A landscape with many valleys, sampled at points; each row gives a point and its height.
From any point a ball takes the steepest step (drop divided by distance) to one of its 2 nearest points. It stops when none of these is lower. Distance is the straight distance between rows; heights are no part of it.
pon (h 2.94): [155 132 129 111  81  74 189 178 129 160 133  79  96 132  94 140 119 163
 122 137  85 114 136 142 178]
kop (h 4.61): [100 171 121 110 126 124 106 161 205  98 128 135 166  97 147 128  70 141
 126 128 113 138 185 156 146]
konu (h 3.57): [162 104 140 178  86  89 186 175 144 141 101 111  67 145 115 145 125 128
  90 143 108 122 109 124 145]
sirom (h 4.74): [146 130 164 153 145 148 113 158 185 137 164 144 170 128 128 132  94 157
  98  73 146 178 178 137  87]
nupa (h 5.56): [162 134 143 136 146 133  79 117 164 101  90 130 168  94 148 142  95 162
 114 108 146 208 136  94 101]
fufi (h 3.56): [105 140 139 157 125 141 150 119 128 117 136 129  95 231 125 119 122 146
 113 114 108 136 187 124 134]
pufe (h 6.01): [ 91 115 104 145 118  94 143 142  97 121  48 111 137  83 130 162 137 133
 107 119 122 156  47  79  49]
Fupir (h 4.68): [150  81 137 152 138 174 116  77  73 147 167 134 116 192 106 111 149 114
 145 114 174 121 124 120 100]
sobo (h 3.35): [147 117 143 182 154 169 122 132 162 121 136 169  63 181 129 122 102  99
  74 119 150 133 147 133 107]
Luta (h 4.26): [131 130 125 147 126 150  95 132 176 138 135 102 213 107 139 157 132 128
 127  96 178 156 153 108  67]
rifet (h 4.76): [ 81 147 109  94 135 132  99 147 179  88 130 162 195 116 133 124  87 113
 107 119 100 109 189 141 141]
beru (h 6.74): [ 83 126 151 103 154 111 118 147 163 155 119 101 149 142 151 168 132  95
 155  84 167  95 121  51  82]
Lopi (h 2.58): [160 143 133 159 113 116 133 114 124 128 110 114 110 128 137 108 107 157
 146 153 130 187 120 143 150]
dotok (h 4.45): [109 179 134 135 102 116 122 174 220 111 124 124 104  95 139 127  50 162
 118 144 101 160 177 159 137]
Fimiz (h 6.05): [144  49 127  67 155 155 138  67  74 124 144 169  85 117 115 118 184 111
 103 144 103  73  67 107 129]
tis (h 2.24): [163 142 136 108  91  80 152 127  94 150 119  80 135 123 113 104  97 187
 169 144  96 173 111 137 188]
gabab (h 4.70): [128 175 145 152 145 148 112 141 142 174 206 126 137 175 122 112 120 161
 154  97 147 152 162 177  70]
namod (h 3.36): [132 154 144 182 127 157 141 105 150 107 115 129  81 198 156 115 115 157
 102 126 123 179 177 136 123]
zil (h 5.80): [127 157 131 164 100 128  95 134 137 117  84  83  86  82 104 146 168 137
 172 202 157 162 125 104  55]
sisu (h 4.90): [121 176 135 154 111 126 137 154 158 172 189 110 145 128 128 114 116 150
 163 115 140 155 160 182 101]
buf (h 5.14): [113  67 145 113 117 175 127  80  94 150 129 142 116 139 145 108 173  83
 123 118 150 100  96  97 128]
zap (h 3.34): [200 127 100  91  96  69 178 162 104 144 123  74 111 122  80 138 129 183
 105 173  69 125 135 147 145]
Dabak (h 4.28): [195  98 139 150 104 136 173 137  92 167 161 115 120 147 111 114 170 127
 101 117 138 133 138 174 135]
Podu (h 3.92): [ 66  99 118 107 107 142 139 120 153 149 194 146 131 188  99 124 144 110
 159 135 129  75 182 116  95]
Sigap (h 5.79): [126 111 114 108 112  96 171 141  94 128  56 110  85  54 134 163 197 132
 110 142 115 125  75 116 107]
napo (h 6.16): [170 119 103 108 113 103 166 149 132 113  85 124  82  77 127 163 192 122
  79 184  95 103 128 144 141]
teto (h 5.17): [188  99 134 151 180 144  84 119 114 144 135 143 140 119 133 123  77 101
 114  92 184 141  62 100 105]
tibez (h 4.43): [133 111 129 164  72 109 133 170 169 103  84 126 162  98 141 126  74 123
  73 136 111 153 107 135 107]
milu (h 6.53): [ 79 121 158 108 106  78 154 180 154 145 103  90 131 134 158 145  92 103
 137  91 120  80  84  81 141]
nelo (h 5.18): [195 149  95 160 163 106 100 124  98 139 143 129 131  99 100 125 110 152
 176 165 156 161  94 156 142]
Nale (h 5.77): [122 110 124 103 132 112 151 103  56 142 128  96 212  93 132 130 175 124
 144  99 115 115  46 116 123]
donep (h 5.49): [142  86 167 155  72 159 155 144 130 141 138 117 148  86 163 105 124  82
  98 104 159 117  95 170 152]
lenad (h 3.87): [ 97 144  93  61 197 103 111  91  50 111 121 164 122 126 103 126 150 143
 169 134  89  94  95 101 159]
sala (h 5.09): [123 164 102 143 141  93 124 160 121 153 153 104 156 207  82 136  74 185
 150 105 110 154 157 132 118]
rata (h 4.96): [187 103 117 189 148 153 100 129 128 139 101 132 110  99 138 137 115  99
  93 124 183 144  55 118 108]
vugo (h 4.55): [172 125 132 160  63 108 161 152 122 169 164  78 136 103  96 127 154 156
 162 150 146 165 139 169 100]
zafif (h 2.21): [168 134 100  58 154 134 131  84  68 123 131 121 160 102 128 126 207 136
 142 153 117 115 149 152 157]
kiner (h 4.97): [134 120  91 139 143 168 108 101 101 125 173 163 176 141  93 112 163 108
 137 147 143 112 162 162 122]
Rab (h 5.94): [120 132  83 123 142 128 125 167 140 140 194 173 143 119  65 124 127 105
 140 160 117  68 163 182 140]
vut (h 6.44): [ 97 116 148  98 137  93 127 179 142 125 122 128 136 129 137 124  49 114
 124 105 105  73  85 103 161]
gon (h 4.59): [126 108 123 140 131 136 133 115  98 107  95 137 177 107 153 121 120 110
  85 103 108 130  53 125 129]
doniv (h 6.11): [144 143 107 180 133 134  93 135 159 119  86 109  76  97 121 170 154 125
 145 182 175 150 103 107  68]
bov (h 2.63): [126 155 139 118  84  84 177 187 158 176 158  77  84 122  98 145 104 153
 155 131 104 108 146 148 180]
fur (h 6.42): [143 137 113 137 120 102 119 144 126 119  85 129 114  49 134 142 137 126
 147 169 137 138  76 143 138]
pida (h 5.04): [129  97 111 130 166 168 107  72  58 107  98 148  68 167 124 146 198 106
 118 121 152 103  94  87 115]
fiz (h 4.81): [179 141 131 182 170 157  93 101 111 126 155 124 122 186 118 132 103 157
 130  99 179 177 138 143  73]
tegug (h 4.14): [104 143 135 113 150 111 124 117 119 140 123 109 117 157 136 135 144 118
 176 127 140 108 125  86 142]
nutom (h 5.45): [171 122 124 136 194 130  80 129 131 136 158 165 112 125 110 114  70 107
 141 128 164 121  99 122 123]
tir (h 4.40): [ 71  75 132  75 108 139 120 110 175 151 185 175 123 177 124 101  65 136
 144 110 114 105 158 121 117]
Tum (h 7.78): [129 163 114 129 144 104 123 111 111 117 105 104  91 141 128 163 177 156
 177 162 136 132 134 109 142]
zifug (h 3.75): [108 170 154 130 154 189 106  46 124 111 116 120  97 148 190 110 158 143
 155 129 153 166 159 111 138]
Riton (h 6.46): [107 120 171 115 124 140 124 151 179 110 118 144 117 130 168 104  58 104
  94 100 127 118 137 131 160]
Vub (h 2.95): [ 99 123 154  71 144 117 111  95  73 125 112 132 178 117 165  87  95 126
 157  91 118 131  75 110 169]
lef (h 3.82): [156 105 128 166  65  73 173 179 129 129  94 101 101 104  92 135 117 141
  94 173  82 128  91 121 125]
zuvi (h 3.64): [ 93 100 121 125 130 132 133 160 164 116 140 188  88 166 106 112  76  98
  83 143  90  71 148 129 147]
sar (h 7.09): [137 161  76 121 198  91 103 112  76  96  85 163 102 106 120 153 132 145
 140 149 107 136  73 114 144]
lotar (h 3.16): [135 102 110 147 146 143 140 137 123 104 148 203  94 158  88  99 102 107
  68 150  83  88 132 160 160]
Bon (h 6.10): [ 96 130  97 117 149  84 119 135 108 102  47 132 153  77 144 159 105 144
 109 105 114 166  63  91  72]
neb (h 5.22): [120 139 123 152 107 177 147 101 140  99 123 156 111 154 137 115 175 112
  91 147 114 137 197 165 159]
Lalit (h 7.24): [ 66 109  94 103 130 181  99 103 116 125 117 153 192  94 139 131 181  74
 120 106 149  93 120 122  93]
Romi (h 5.35): [174 148 134 117 183 129  69 116 137 124 155 141 189 105 132 114  63 161
 150  98 157 187 138 129 131]
teb (h 4.10): [147 130 107 156  83  76 162 151 100 129 105  92 128 164  85 137 114 182
 124 156  79 155 131 121 134]
misof (h 4.31): [115 164 139 147  74 117 150 150 182 128 134 110 108  95 141 113 100 144
 136 150 113 160 161 171 151]
notab (h 4.87): [103 130 132  94 155 105 112 138 124 170 184 108 167 186  95 116  68 143
 181  96 136 108 144  91 116]
Senom (h 5.29): [ 91  76 168  94  99 172 143  92 109 133 114 147 103 124 167 103 163  77
 114 114 131  93 109 113 156]
tev (h 2.40): [132 145 127 121 100  90 131 117 107 126  91 101 137 111 142 113 115 163
 162 151 110 173 103 121 160]
Toko (h 5.19): [120  89  93 114 134 196  98  63  80 118 156 163 154 142 103 119 201 103
 135 148 149 101 149 133 114]
vem (h 5.82): [103  97 124 131 147 158 104 144 155  89  91 172 168 102 148 142 108  81
  47  98 122  99 104 112 102]
Duz (h 5.21): [165 140 139 114 199 140  67  96 123 117 169 157 144 156 115 104  63 161
 146  94 148 175 152 108 125]
zin (h 6.91): [121 143  88 113 188 111 123 104  68  91  97 164 135  88 123 136 147 132
 117 130  92 123  55 133 141]
fusuk (h 1.89): [ 78 160 122 131 110 114 139 166 200 135 136 109 129  96 142 163 147  91
 155 146 144  83 152 126 122]
Rared (h 4.95): [149 145 104 144 156  98 108 164 140 125 145 136 177 187  86 140  59 177
 107  91 113 161 163 121 107]
gemak (h 1.18): [ 86 157 145 124 109 122 126 184 217 133 163 115 144  79 152 143  98  97
 147 124 151  81 162 150 120]
dogob (h 5.98): [ 90 123 101 127 138 112 116 174 169  96  86 146 190  85 141 176 115 100
  79 105 118 101 110 107  82]
Kon (h 6.55): [125 132 186 111 149 163 113 105 154 143 162 138 122 162 161  78  66 145
 125  82 137 171 162 121 134]
bilom (h 3.41): [ 88 128 143 131 122 138 146 170 181 148 169 165  49 178 102 113  96 112
 110 127 106  84 169 146 141]
Vek (h 6.34): [122 135 123 114 167 134  98 118 124  79  77 177 130 104 166 113  85 112
  85 118 111 136  91 130 155]
pap (h 2.54): [119 144 136 128 171 160  97 125 178 117 165 167 116 151 126 114  89 125
 119 122 139 134 182 131 111]
suzu (h 5.28): [167 110 103 119 122 130 145 127 100 143 115 108 135  86 124 159 210 114
 123 150 142 103 104 134 126]
tasom (h 7.15): [ 85 114 107 100 149 162  88 102 123 117 112 142 205 119 144 140 150  97
 118  90 154 120 131  90  84]
pime (h 4.27): [184 112 119 105  50  89 167 145 111 143 122  66 141  77 103 137 180 143
 119 173 108 137 142 144 104]
ral (h 5.52): [161  76 120 101 170 164 127  73  52 111 111 154  59 148 116 141 208 111
  94 138 124  87  90  97 126]
ritu (h 4.71): [133 169 135 171  70 117 153 154 144 168 176  82 120 124 109 127 146 176
 167 145 134 172 162 179  75]
vileg (h 4.50): [161 151 121 165 177 142  86 111 144 117 131 113 134 150 130 160 116 151
 141 119 178 160 142 102  78]
Fareg (h 1.97): [121 156 138 124 111  84 175 175 171 160 139  81  57 132 114 162 144 133
 160 149 119  88 147 113 164]
vumel (h 3.26): [129 130 123 104  58 116 148 109 106 115  86  97 154  84 141 129 189 146
 140 156 107 169 141 141 138]
vup (h 4.79): [165  96 129 176 131 147 131 123 104 133 101 132 131 103 141 129 131  94
  82 117 144 124  38 122 126]
gul (h 3.72): [140 126 111 180 164 150 110 134 132 112 149 161 108 199  95 141 111 120
  96 118 147 124 165 138  80]
Zuful (h 7.05): [114 116 126  90 177 174  53  91 131 128 136 144 175 109 138 140 141 106
 146  87 187 132 130  77  83]
tav (h 5.60): [156 104 108 164 160 170 109 119 110 135 109 133  61 115 119 164 208  84
 115 142 183  89  90 111 119]
lilar (h 3.77): [ 94 106 131 123 127 124 145 130 120 136 147 141 107 218 105 109 103 125
 122 117 103 101 151  98 138]
noneg (h 6.35): [124 108 136 110 165 108 104 162 152 128 144 159 127 147 108 122  45 114
 108 108 121  90 111  95 129]
Vige (h 2.56): [ 65 158 103 108  94  99 127 165 174  93  80 134 145  63 157 158 135 107
 131 145 109 115 137 142 128]
Getiz (h 5.59): [137 143  96 122 124 112 136 180 146 128 174 150 140  66  94 140 134 103
 135 163 119  62 147 192 166]
nim (h 3.42): [130 103 147 109  40 114 170 125 108 106  69 104 134  66 163 119 164 129
  90 138  92 154 107 146 152]
kiru (h 6.22): [ 96 135  98 104 155 129 107 155 155 140 191 176 132 143  76 116  87 114
 152 143 120  81 165 157 129]
zat (h 5.66): [153  96 149  90 103 129 164 104  65 155 135  86 188  99 144 118 185 116
 127 101 127 108  85 126 149]
Gokov (h 2.59): [122 141 150 110 132 162 100  85 122 130 115 119 166  98 180 100 127 108
 155 107 166 166 109 135 149]
Bira (h 3.66): [198 113 167 108 110 143 180  98 111 142 121  94  60 148 158 104 173 141
  99 135 124 151 164 150 172]
tuzol (h 2.50): [ 84 139 131 106  75 104 166 160 159 136 137 102 145  99 140 156 175  89
 145 128 119  70 152 131 153]
mas (h 5.46): [169 117 154 120 175 133  70 116 136 112 127 146 203 101 134 133  85 150
 121  71 159 179 123  87 123]
Lik (h 4.09): [112 169 158 103  83 126 149  91 135 127 119  90 123 104 174 107 158 156
 169 139 111 168 161 141 180]
fumo (h 3.65): [209 125 102 113 108  92 160 125  72 132 125  98 133 136  92 112 132 194
 112 160  75 168 139 164 163]
Sigom (h 3.06): [144 159 130 175 137 159 140 111 138 114 141 148  65 165 131 118 144 148
 115 150 123 157 183 175 145]
fiza (h 5.68): [150 136 120 136 134 106  72 133 136  95  61 128 136  87 126 137  91 155
 119 148 136 206 101  86  74]
vorul (h 3.01): [159 156 110  72 143 140 125  92 107 128 148 114 132  90 130 132 214 131
 169 163 138 119 177 162 161]
ginuf (h 5.03): [170 154 148 147 193 164  79 103 129 125 177 166  93 182 122 104  78 172
 126  93 152 185 159 145  98]
Dib (h 3.74): [ 41 125 144  74  87 132 143 142 156 100 125 149 125 126 152 117 127  88
 121 124  89  63 164 132 181]
daz (h 1.94): [127  93 155 115 133 176 105 101 140 141 169 175 107 118 139  78  98  92
 136 132 158 119 128 158 140]
Runa (h 4.33): [136 117 124 170  61 108 151 147 141  95  81 135 138 120 135 103  77 141
  69 149  76 172 117 153 142]
Kol (h 4.52): [ 96 100 158  90 132 135 119 143 161 162 186 161 116 185 110  92  46 142
 126  87 117 125 156 125 115]
binet (h 6.41): [122 121 148 125 131 137 119 137 141  88  99 161 124 123 170  99  60 114
  81 117 104 132 116 147 179]
gepi (h 3.73): [101 137 162 155  80 126 174 121 138 152 139  80 141 192 155 116 129 138
 138  96 124 154 162 115 128]
nobig (h 3.86): [133 133 160 170 103 120 163 118 117 158 141  70 116 198 141 128 130 158
 158 106 149 160 138 115 113]
moba (h 4.85): [150 130 130 149 148 116 105 164 163 122 150 139 200 146 100 144  81 172
 104  82 129 177 178 124  90]
Nobe (h 6.32): [132 130 112 158 114 131 108 138 150 123  76 122 113  66 141 151 146 112
 130 160 156 151  87 124 102]
duvu (h 3.55): [ 73 144 124 124 109 130 155 147 152 149 184 115 126 184  97 133 151 117
 155 125 117  82 195 128 120]
gito (h 6.52): [144 143 140 131 116 100 105 159 157 130 110 111 118  43 153 126  86 126
 172 155 161 142  76 155 142]
sekig (h 4.13): [132 153  93 178 152 142 115 142 132 115 166 157 125 192  85 140 134 138
 119 135 135 129 184 178  90]
danib (h 4.01): [128 133  90 160 101 130 105 136 153 111 102 118 208 105 122 150 129 128
 113 141 142 163 141 128  73]
fub (h 3.32): [ 80 149  87 117 170 127 109 143 146  86  89 189 113 106 131 152 138  88
  95 147 102  80 123 126 133]
satip (h 1.93): [ 98 171 157 104 185 143  99 131 196 121 161 146 106 136 143 130  85 150
 139 118 124 121 193  95 123]
poni (h 5.90): [102 104  97 141  96 113 157 139  85 123  57 107 130  45 110 157 187 126
 106 141 117 148  59 112  63]
Tuka (h 3.05): [107 142 125 128  95 113 169 151 148 147 161  98 130 145 110 148 180 112
 147 134 119  85 180 133 142]
Tibe (h 4.35): [ 99 135 123  48 168  86 140 106  54 143 115 121 122 132 121 129 161 142
 177 113  97  93  89  87 171]
fonem (h 5.67): [126  95 108 149 155 165 101 121 143  81 107 189 158 153 125 133 107  94
  35 109 112 118 131 102  97]
zogav (h 7.34): [131 173  66 131 199  96  82 107  87  85  82 149 105 139 117 176 140 147
 159 146 136 138 106  97 111]
Foful (h 3.17): [113 139 102 132 164 144  95 135 164 103 130 171 136 128 120 137 117  90
 111 143 136  99 153 128 122]
bisil (h 1.26): [101 103 167  94 136 153 103 142 177 133 165 155 109  93 155 104  80  81
 150 127 165  82 117 135 136]
mil (h 4.06): [152 110 134 110  46  74 173 164 112 121  90  78 121  70  96 137 159 142
  96 175  71 123 112 120 112]
tuga (h 6.12): [174 118 100 173 161 133 115 111  86 116  92 114  56 141 109 187 198 128
 134 149 172 104  84 108 103]
Tasat (h 6.23): [142  92 149 131 168 120 107 157 156 109 121 171 133 156 115 140  64 116
  68  85 116 109 121  64 113]
Robim (h 5.57): [134 101 101 131 140 136 156 131  95 133  92 123 114  69 129 165 212 104
  93 128 127  95  60 125 110]
gop (h 4.91): [ 83 121 125 115 111 155 123 136 171 100 139 174 169 153 131  98  86 102
  81 112  97 116 195 150 137]
bomu (h 6.33): [ 96  57 127  57 138 148 122  77  85 139 147 173 115  92 134 123 166 102
 151 130 129  68  58 108 123]
futi (h 3.31): [146 111 143 115 105 162 148  75  78 122 106 112 133 152 158 116 202 128
 116 123 127 148 148 129 161]
rivo (h 4.23): [ 59  95 126  80 123 144 112 107 164 130 159 165 150 162 129 118 114 103
 148 126 125  84 163  95 107]
mido (h 4.51): [146 142  83 178 131 160 123 124 110 119 164 156 158 166  89 130 162 137
 118 141 137 145 183 199 103]
rof (h 3.33): [ 77 149 134  57 121 105 138 125 104 111 103 133 133  89 162 119 152 125
 157 117  95 109 128 140 195]
zere (h 4.38): [131 150 147 160 137 145 127 121  99 170 199 107 127 196 108 119 146 156
 177  98 162 142 153 169  81]
Zono (h 6.54): [ 99 101 111  86 170 123 116 108  82 126 150 162 146  97 105 130 146 101
 149 135 114  64  60 109 123]
lovi (h 3.12): [102 137 141  54 140 105 134 110  65 113 111 127 152  99 150  95 113 150
 150 110  78 114  82 138 210]
Boro (h 5.95): [148 110 118  95 111  87 188 151 115 123  83 105  94  90 136 163 189 129
  79 143  80  90  93 121 131]
fegan (h 5.55): [141 156 134 161  86 101 111 148 125 126 111  83 123  97  83 115 119 153
 172 194 135 180 130 114  74]
Romeg (h 5.47): [139 100  80 174 163 167 100 115 115  85 127 175 167 169  98 145 126 100
  51 121 123 107 126 107  75]
linof (h 3.85): [102 154 138 127 154 120 115 105 135 120 113 113 122 187 150 136 120 137
 148 117 134 136 151  82 124]
bez (h 5.07): [ 98 157 119 119 153 116 114 150 132 154 183 113 156 223  81 134  81 169
 157  90 119 129 182 118  97]
dem (h 5.58): [167  74 160 127  87 152 163 118  88 157 135  98 169  84 152 108 162  97
 107 102 146 109  72 152 151]
Mos (h 3.89): [160 132 175 122  90 132 194 123 126 167 164  79  73 165 143 113 176 151
 128 114 122 139 181 156 152]
kiret (h 3.48): [109 135 100 140  56 105 152 139 136 115 108 106 174 103 122 146 167 128
 125 157  98 137 155 140 124]
gogir (h 2.66): [135 136 138 128 103  88 166 170 165 148 119  99  68  92 133 160 159 115
 146 158 130  90 123 126 155]
Tib (h 5.41): [175 146 109 164 114  97 100 136 110 131 122 100 134  91  82 118 115 162
 179 190 147 183 108 141  96]
Nik (h 5.96): [153 149 106 144 165  96 102 142 137 113 102 142 131 124 126 135  73 142
 123 136 118 146 100 117 141]
Mal (h 1.20): [ 99 173 150 113 155 125 121 144 176 149 156 116  98 144 141 115  77 145
 161 125 125 119 161 117 156]
lopo (h 4.93): [123  52 142 133 118 188 116  62 101 147 152 152 111 180 132 100 140  96
 128 115 166 117 108  91 105]
kupa (h 1.75): [106 179 161 118 125 116 155 133 149 162 153  84  76 156 143 116  96 167
 175 125 107 135 154 122 179]
gaf (h 6.50): [105 133 202  95 145 156 108 121 185 117 132 136 113 128 187  94  62 131
 121  89 135 141 157 106 157]
dok (h 4.67): [160 117  97 155 145 107 159 129  81 108 121 131 124 169  93 148 159 144
  92 150  87  98 114 119 142]
Tutiv (h 3.21): [170 105 144 160 110 101 169 167 144 151 113 111  61 116 127 153 150 109
 111 149 138  94  94 122 148]
fuzaf (h 6.43): [110 156 109 117 157 138  95 162 147 154 206 173 136 168  73 106  91 143
 145 118 122 123 174 187 105]
Fotoz (h 2.89): [ 64 154  93 105 141 117 120 154 150  88  76 169 128  71 154 157 140  94
 114 136 115 101 125 141 137]
Sof (h 6.17): [ 91 140 117  91 152 106 106 124 115  99  53 140 158  65 177 142  99 139
 122  89 132 176  91 109 109]
davo (h 5.88): [139 126 107 112 127  95 139 129  83 128 129 108 200  69 120 133 145 133
 149 131 107 110  59 145 140]
Defip (h 4.60): [116 121 118 116 166 137 111  90  76 117 111 139  99 161 123 145 178 111
 151 131 141 102 108  83 127]
navo (h 2.35): [157  93 111 128 157 151 126 131 115 123 168 201  82 127  84 105 125 104
 101 166 115  82 129 169 156]
votan (h 7.61): [140 171  90 140 157  85  96 106  92  94  84 108  89 149 105 165 144 183
 187 175 126 154 124 105 119]
sotab (h 2.82): [114 142 123 121 125 161 109  83 111 118  76 134 131  83 175 120 172 114
 140 130 155 168 110 136 149]
bipuz (h 3.52): [134 103 154 125  23 100 188 132 119 129 100  79 155 111 152 121 154 133
  95 122  92 144 131 132 153]
Tula (h 3.54): [130 161 149 169 127 177 118  67 139 100  95 116  89 161 185 116 139 154
 118 136 142 194 159 122 130]
Gifo (h 3.08): [138 134  96  74 179 126 119  90  58 107 128 151 134 125 106 131 190 136
 146 155 103 100 129 129 162]
munem (h 3.94): [ 88 113 142 101  78 123 155 162 130 107 147 133 155 103 140 111 113  99
 112 120  93  68 134 156 183]
timav (h 4.42): [179 110 142 127  55  99 169 148 127 166 143  62 137  76 113 137 171 135
 147 149 143 139 128 149 117]
geva (h 2.81): [126 126 156  84 161 138  90  77  81 136 116 137 151 110 173  88 101 115
 167  94 156 155  71 106 158]
gepeg (h 3.07): [127 131 116 113 104 137 140  88  88 113  83 125 147 104 156 128 198 133
 123 138 115 157 132 137 154]
Magek (h 6.90): [101 123 142  96 178 138  79 104 139 137 129 126 130 143 142 152 137 108
 164  93 178 114 120  53  80]
Buvez (h 2.60): [132 157 150 151 127 158 158 130 135 135 165 152  42 186 119 107 155 153
 108 134 101 137 193 190 152]
foni (h 4.24): [131 125 107 159  78  96 154 126 102  94  74 117 157 157 118 119 113 168
  89 154  67 175 118 116 127]
Nom (h 5.76): [154 135 117 131 186  95 100 140 111 130 118 143 124 116 121 135  82 114
 140 126 136 110  56 103 140]
Lema (h 4.12): [131 144 143 160 154 144 110  93 126 117 107  97 103 186 154 153 138 139
 145 111 168 147 129  78  97]
vemo (h 4.19): [122 161 149 136  58 122 159 114 153 125 123  90 107 106 146 107 144 164
 144 161 103 178 175 150 153]
zarib (h 3.63): [ 99 123 157 137  54 116 181 123 128 140 117  88 166 164 156 107 128 125
 121  96 102 144 150 121 160]
funo (h 3.53): [ 50 134 133  68 111 121 152 124 122 112  98 144 126 113 157 130 176  98
 137 116  97  84 148 116 164]
mutuz (h 6.59): [161 153 152 139 143 124  93 151 190 131 131 118 129  56 151 123  59 148
 154 139 166 172 116 149 118]
dovon (h 6.75): [ 97 125 105  94 191 123 128 104  64 105 125 154 161  79 117 129 144 111
 126 108 100 103  36 128 122]
luk (h 4.54): [154 114 133 175 112 124 136 170 171 134 123 134 150 120 133 127  72 111
  84 111 141 147 119 152 107]
gezok (h 4.29): [121 133 101 155 106  78 148 157 126 131 114 100 175 161 105 145 103 148
 130 129 103 135 117 107 112]
zaso (h 4.65): [ 94 127 145  89 136 119 121 160 137 190 193 134 114 193  85 100  44 148
 162  90 114 116 135 124 135]
Gipa (h 4.07): [139 133 153 164 130 141 142 103 101 170 170  74 136 184 128 129 148 146
 183 102 183 143 135 124  93]
Sep (h 4.69): [134 122 122 184 103 158 134 128 142 162 140  84 153 138 133 149 167 107
 137 121 184 136 132 127  84]
gik (h 4.64): [134 128 156 152 115 140 128 167 184 138 153 142 157 131 140 111  71 124
  89  84 138 156 160 165 109]
vedul (h 4.98): [154 113 123 156 117 132 146 125 109 146 129  98 124 134 124 154 189 116
 143 139 164 114 117 118 118]
Sizig (h 3.67): [123 162 136 108 132 149 138 101 134 137 157 115 111 110 141 128 192 125
 176 155 140 116 177 148 162]
Bur (h 6.48): [110  98 120  86 162 114  98 120 119 138 161 162 135 151 106 110  64 117
 155 126 122  86  97  95 131]
zomu (h 3.96): [ 97 180 163 111 120 147 134  66 125 125 118  95 116 134 190 109 166 154
 182 133 128 166 161 115 163]
piveg (h 5.42): [115  83 179 127  78 175 149 125 137 137 128 126 119 102 171 102 147  66
 102 106 156  96 111 147 158]
sivog (h 5.02): [ 89 132 133 128 113 172 131 107 157  98 134 176 125 172 143  85 115 111
  90 129  99 136 202 155 157]
fone (h 2.80): [169 120 150 167 132 120 143 132 125 140 118 135  78 137 144 106  97 125
 111 130 138 151  96 143 169]
vibi (h 4.66): [ 95 110 119 115 136 206 101  59 127 127 173 152 113 157 125 119 188 109
 163 155 162 105 176 128 105]
besud (h 3.76): [101 158  85 153  75 109 121 152 173 102 111 118 185 107 108 142 127 138
 128 171 110 158 180 144  86]
gubo (h 6.25): [103 149 117  97 160 146  86 109 131  80  65 174 146  69 181 122 106 116
 109 114 132 160 114 143 146]
mukad (h 3.49): [175 112 159 121  91 133 173  89  91 130 102  98 109 152 156 106 171 150
 110 126 113 168 145 135 180]
mebug (h 5.10): [138 111  84 180 147 149 132 106  84  87 115 151 154 184  96 153 164 119
  73 141 106 102 118 123 104]
Koge (h 6.66): [113 103 117  97 153 113 120 125 108 144 167 154 139 121 100 116 115 103
 158 142 120  61  91 113 140]
bure (h 4.08): [177 112 161 160  65 134 191 133 113 167 158  80  99 165 126 123 181 157
 115 111 136 167 160 174 115]
Nesa (h 4.46): [134 113 140 165 123 150 119 137 165 165 151  85 184 135 139 149 128 113
 131  87 190 138 135 103  62]
bupur (h 4.34): [128 111 141 134 137 149 120  88  85 162 167 101 163 171 122 117 147 117
 181 107 177 127 120 105 110]
Zanu (h 4.53): [218 112 126 131 140 118 149 124  77 161 159 117 116 118 103 109 147 146
 135 139 140 142 114 172 158]
Makor (h 3.03): [ 95 132 168 126 103 163 159 133 155 147 175 164  42 188 126  81 121 130
 107 117  91 123 185 167 155]
bul (h 6.61): [ 88 125 154 127 112  91 154 163 162 164 129  88 140 149 146 148 119  95
 153  99 145  87 109  77 116]
Lor (h 3.04): [168 111 142 191 145 129 145 145 136 134 118 148  66 170 126 124  92 110
  83 126 138 136 103 127 132]
davip (h 5.78): [139 139 132 134 124  71  92 167 141 107  61 124 117  77 114 130  60 146
 127 166 114 174  74  92  91]
tiges (h 6.68): [157 155 158 154 164 145 103 131 193 137 135 124 101  98 163 132  87 139
 130 125 168 161 133 122 106]
ket (h 4.86): [183 137 103 131 155 118 123 138 102 141 164 144 139  91  95 114 124 133
 150 160 131 122 117 183 171]
vaga (h 5.23): [160 129 100 124 147 104 137 174 113 129 170 149 147  76  80 124 103 127
 125 157  96  70  97 186 172]
lon (h 4.44): [122 127 116 138 114 104 140 130 111 121 106 118 194 143 142 123 104 131
 112 109 103 136  98 117 133]
Teg (h 4.30): [159 118 107 163 107  94 162 121  81 115 109  97 131 190  96 154 157 175
 123 143 100 135 137 123 127]
kul (h 0.34): [ 90 137 148  97 140 131 104 180 200 130 176 136 130  77 137 132  85  82
 163 134 161  60 140 148 131]
Nupiz (h 2.06): [135 166 146 114  98 102 162 129 116 164 142  72 104 155 118 111 105 195
 173 129 100 170 149 136 187]
fuz (h 6.09): [157 131 133 138 170  97  97 147 152 102  96 145 143 147 125 153  67 153
  92  96 119 157 122  71 122]
zezim (h 4.11): [108 138 143 116 133 186 119  89 142 140 168 131 115 113 142 117 189  99
 165 151 161 106 171 145 137]
Dob (h 5.24): [155 102 117 189 147 176 103 130 147 144 109 123  75 110 137 151 165  77
 107 130 201 110  80 111 105]

Where does a ball stop that starts at each point below?
suzu => gepeg
gaf => Sigap
ritu => Fareg
sala => teb
zaso => kul
fiza => linof
Magek => teb
sekig => Mal
Zanu => gepeg
Bur => teb
tav => teb
